Each row is a point on a tangle of strands that fork and nearly touch. The rows are in no order.
Two points are linked if the straight distance between their rows is under 93.4. Some points are linked to none.
J845: [-18 -54   6  20  -3 -28   8 -11 -37   4 -12  39 -28  30   6  31  60   0
 -50   3]
J139: [ 31   6  61   6 -21   0 -28 -47  -7  12 -14  19 -30   1 -28 -15   9  32
  -6  25]
J199: [ 22  30  26 -38  34 -10   4  16  54  42  25 -20   3 -24  -2 -28  15 -32
 -19   3]
J968: [ 17  40  -7  53 -47 -14  10   4 -45  -7 -41  26  12  18  -7  26  25   1
  29  -6]
J493: [ 12 -28 -21 -14   9  20  30  11  26   5 -20  -8  42  37  58 -55 -56  -3
  15  -7]
J882: [-57  12  -9   7  26  18 -34  40  -4   2  21  51 -40   2 -36  47  -6  32
 -11   7]
J569: [-58  -3  15  24  -3  19 -15   0 -58 -25  28  41 -57   1  -9  27  31  34
 -19  -4]
J445: [ -2 -25 -11 -10 -31  13  59  28  36   1  14 -14  72  27  59 -49 -43  -9
  17   6]
J24: [ 25 -91 -10  48  23 -56  34  10 -26 -37  17 -49  13 -10 -19  -2 -18 -53
  16 -27]
J930: [  3 -13  29  28 -30 -15 -23  -3 -24 -10 -28  -4  11 -21 -13  11 -19  -3
   4 -10]
J873: [ 21   1  -2  15  18 -58  23 -14 -30 -26  38 -35  53  29 -14  25 -37 -16
  -9 -19]
J770: [ -7  52  -7  24  14 -16 -12  33   6  16  -9  12   1 -32 -39  46  31 -17
   1 -31]
J707: [-30 -32   5  14 -38 -14  -3  -4 -29 -42  18 -55   7 -26 -13  48  -8 -19
  25   1]
J776: [ -5  10  10  15  27 -45  22  17 -29  -3  16 -17  31  30  11  33  19 -15
  51  -2]
J476: [-53  -4   2  29  22  29 -36   0 -39 -15  30  80 -72  25 -15   0  20  16
 -35  20]
J409: [ 12 -13  -3  -8   1 -54   2 -34 -32  -9  12 -15  39  26   0  49  -2  -1
 -26 -13]
J920: [-23 -29  12  -9 -30 -27  -8 -35 -35  -9  18   7   9   6 -13  57   0  19
 -35  10]
J466: [-54  -6  34  54   3  24  10  20 -47   4   9  34 -55 -18  -4  15  69  -3
  -8   4]
J355: [ 45  38   8  16   9 -11 -43 -37 -10  -4 -31  13   3  17 -27 -38  -6 -10
  -1 -12]
J909: [-55  -7   7  19  16   4 -42  40   5  -8  32  29 -44 -32 -52  15   6  18
 -30  -5]
J952: [-25 -24   7  -3 -40   3 -29   4  -8 -34 -14 -39  11 -41  -2  13 -29 -13
   6 -18]
J93: [ -9   5  -3  12  38 -41   0   8 -36   8  -2   5  -2   9  -4  50  33 -30
  36 -16]
J465: [-38  19 -40  13 -14  30 -30  36   2   5  18  82 -38  17 -37  22   1  33
 -41  -1]
J739: [-12  10  12  36 -17   2  -7   8 -20  13 -19  68 -24 -10 -47  19  39  -8
  -2  -7]
J77: [-17 -83 -28  38  12 -39  51  29 -40 -48  23 -69   6 -14   1   8 -12 -54
  46   6]
J171: [ 28   5  10  61 -35 -22  -8   0 -36 -11 -43  14  25  20  -1 -14 -12   2
  19 -24]
J617: [-13 -20 -16 -23  25  32  24  12   7 -13 -20 -12  54  55  59 -39 -64  11
  66  17]
J38: [ -6 -27 -22   7  20  -2  43  28 -14 -55  25 -80  15 -32 -17  14 -76 -21
  57   2]
J128: [ 47  -3  58 -27  13   3 -18 -37  -7   8   3  -1 -12 -16 -16 -22  -2  12
   9  21]
J431: [-36  26 -39  -6 -24  55 -31  17  25  -4 -17  56 -26  20   3  11  -6  61
 -28  -8]
J305: [ 48  40 -27   5 -11  30  21  11  30  43  -9  60 -30  27 -54  -5  19  49
 -19  15]
J527: [ 14 -32   2  35  53 -54   9 -12 -56 -17  -9 -11   6  22   6 -19  19 -48
  10 -44]
J748: [  0  13  11 -27 -21  31  48 -12  13   9  26  -1  18  14  71  -1  -4  25
  -2  20]
J871: [-19 -29   3 -25 -24   9   0  19  15 -22   9 -58  24 -53   2  18 -56 -27
  -3   1]
J568: [-28  23  -4 -17 -11   3 -20  -1  22  26   2  24  11   4 -16  30   1  13
 -13  -1]
J546: [ 24  37  28  -4  22 -17  -8   7  -3   3  31 -41  18 -40 -16  -2 -11  -2
  11 -16]
J616: [ 41 -28  48  -7  20 -25  -4 -14  19  19  -5 -13  24  -8 -17 -11 -32  -1
  15  19]
J630: [-14  15 -11  -2  13 -20  -8  19  -6  14  -7  -7 -12 -38 -28  47  47 -27
  43 -35]
J694: [  5  33 -22 -12 -28  23 -17   1  -8 -17 -23 -37  30   9  45   0 -35  17
  30 -21]
J140: [ -3  51 -13 -43  -7  -1  24  -7  13  22  24 -17  29  11  65  18   3  20
  23  11]
J934: [-36  11 -11 -34 -11  21 -14   6  33  18  38  12   0  -6  -1  12  -5  43
 -49   6]
J106: [ 17  71 -12 -23  -7  19  18  -4  50  37   8  32 -28  23  31 -38  55  -2
 -24   2]
J274: [-19 -19 -16 -17 -12  -3  28  25   5 -38  20 -86  34 -34  12   3 -65 -22
  32  19]
J304: [  2 -14 -17 -23 -35  17  45  25  26  -3  11 -37  39  -6  76 -32 -23 -49
  -1  -7]
J621: [-25   0 -29 -39 -32  55 -20   2  22  -7 -35  18 -23 -12  30  -3  -4  45
 -18  -9]
J641: [ -4  22   3   9  -4  -3 -22  -2  12  12 -10  39 -11  -2 -44   0  13  22
 -38  -1]
J839: [  6  66 -32 -21 -27  21  17  22  39  17 -20  32   6  -3  39 -13  27  14
 -13 -16]
J297: [  5 -35  -5   0  44 -28  -3  15 -22 -22  -4 -25  38 -10  -6  -4 -48 -23
  33 -15]
J91: [  9  30   8 -17   7  45 -33 -42  22  22   4  30 -37  16 -16 -38   8  57
 -17  43]
J411: [-10 -22  12   1 -22  -7  -3 -28 -32   4 -15  23 -23  31   2  52  26   8
  -2  16]
J945: [ 34  53  14 -12  24   6  19  14  61  41  19  -2  26   1  20 -61   8 -26
 -10   1]
J66: [ 32 -11  21 -21  14 -11   0  19  44  38 -14 -15  35 -14   6  -8 -41  -4
  26 -10]
J665: [-26 -29  49  42  -5  -2   1   6 -31  -2  15   5 -36 -41 -24  11  55 -11
   0   6]
J307: [ 15  -3  21 -43  14   4  25   0  59  19  42 -46  11 -47   9 -17   4 -36
 -14  -2]
J867: [-19   5 -10   1  33  18 -45 -28 -29  14  -3  60 -70  28 -43  -1  22   7
 -35  23]
J893: [ 70  27  -1   1  10   3 -14 -27  23   7 -20   8  14  31   8 -63 -29  -5
  -3 -16]
J220: [ 53  36  -1   1  30   7  30  -1  42  23   7   9  42  28  32 -73 -15  -3
   5  -4]
J498: [ 12  29  -4  36 -47  10   5  12 -11   2 -53  61  -4  11 -24  38  23  15
  24   8]
J813: [-17 -40   6 -20   5  -9 -15 -13  12   9  22 -12 -29 -40 -39  33  -6  -9
 -25  15]
J663: [ 21 -19  18  -6  20 -17  35  36  38  17  14 -41  51 -34  14 -38 -42 -15
  24   3]
J726: [  5 -11 -36 -26 -14   1   3  11  41   8 -46   2  35  24  53 -32 -17  11
   9 -11]
J619: [-11  19  -1 -36 -24  36  26   6  34  35  30   5  -2   4  43   4   5  34
 -44  15]
J987: [  6  54  -9 -35  22  56 -29 -34  20  30   9  24 -61  13  15 -43  17  27
 -38  27]
J988: [ -3  54  13 -29  13  45 -22 -24  41  39  29 -16 -32  -6  -9 -55  13  -9
 -43  30]
J850: [ 19 -28  19  23  38 -42  -5 -16 -39  -7 -14  -7 -24  -3  -4 -17  59 -65
  -2 -17]
J699: [ -6 -20 -30 -38 -17  20 -22 -10  30   7 -44  11   7   0  48   2 -19  20
 -27  -4]
J693: [  1 -27  -3 -38  35 -20 -25 -35  -2  10 -12 -17 -26 -21 -33  19  20 -28
 -17   1]
J117: [-22   2 -10   9 -26   9 -11 -21 -55 -18  -1  40 -31  30  13  31  31  47
  -4  -1]
J163: [  8 -38   8   2  27 -29 -23 -37 -25  11 -27  10 -17  -9 -25  -1  26 -50
 -23   4]
J292: [ 27  26 -22  21 -12  29 -14  -6  12  17 -22  75 -27  38 -61  -5  17  33
 -39  15]
J649: [ 48  14   4 -44  -6  12   6 -37  54  29   0   4  -7  22  14 -29   5  15
 -48  19]
J111: [-38  14 -39 -16 -11   8 -17  12   4 -26 -33 -36  39  11  42   8 -25 -13
  51   3]
J483: [  2 -44  52  32 -12 -13   8 -19 -42 -34   0 -27 -17 -47 -20  -7  32 -32
  12  -6]
J678: [ 26  45 -40  -2 -36  37  21  16  24   9 -42  26  -7  11  16 -12  17  53
  -7  -6]
J329: [ 11  14  10 -18   5   4  38  24  40  -1  43 -47  40 -28  47 -35 -20 -17
   6  -7]
J372: [-24 -56 -29   0  17 -22  37  21 -40 -61  15 -73  12   0 -12  34 -32 -43
  68  14]
J788: [-17 -56  21  16  18 -13  -3 -19 -22   1 -17  28 -38   1 -23   0  64 -27
 -57  11]
J558: [ -5 -53  23  38 -27 -24   9  -5 -49 -53  19 -63   6 -48 -20  12 -11 -39
  26  -1]
J851: [-22  -6 -37   1  18   9  -5  15 -10 -27 -39 -13  46  30  35 -26 -55 -10
  75  -5]
J584: [  6  48 -12  -4  27 -16  21   4   7   9  21 -16  40  25  28  13  -4  10
  36  -2]
J146: [-45 -20  -8  -1   9 -21 -22  17  12  -3  35 -13 -33 -38 -58  30  17  10
 -34 -20]
J79: [ 24  46 -18  -2 -44  24 -14   5   7  -4 -37  -1   6  28  36  -9  -1  52
  29  -3]
J288: [ 49  33  20   2  -8  21 -28 -40  12  -2 -20  15 -38  31  -9 -20   9  69
  -8   9]
J94: [ 32 -82  14  23  24 -41  20 -13  -2 -18  15 -34  -4 -32 -38  -4 -28 -38
  11   8]

Follow the links from the first point to the second, and from the first to the third. Name the last point that the two ways share.
J776; J867; J94 | J952
J617; J930; J409 | J411
J839; J431; J329 | J493
J79; J431; J945 | J493
J77; J630; J411 | J952
J930; J920; J867 | J569
J38; J867; J813 | J569
J527; J372; J873 | J411

A fork is a point with three links. Follow the links from the first point to the second and name the forks in between, in order.
J94; J476 | J952, J569
J483; J619 | J952, J641
J93; J569 | J641, J952
J909; J930 | J163, J411, J569, J952
J128; J882 | J329, J493
J952; J813 | J569, J411, J163
J641; J693 | J952, J569, J411, J163
J893; J845 | J329, J493, J163
J445; J788 | J493, J163
J968; J630 | J641
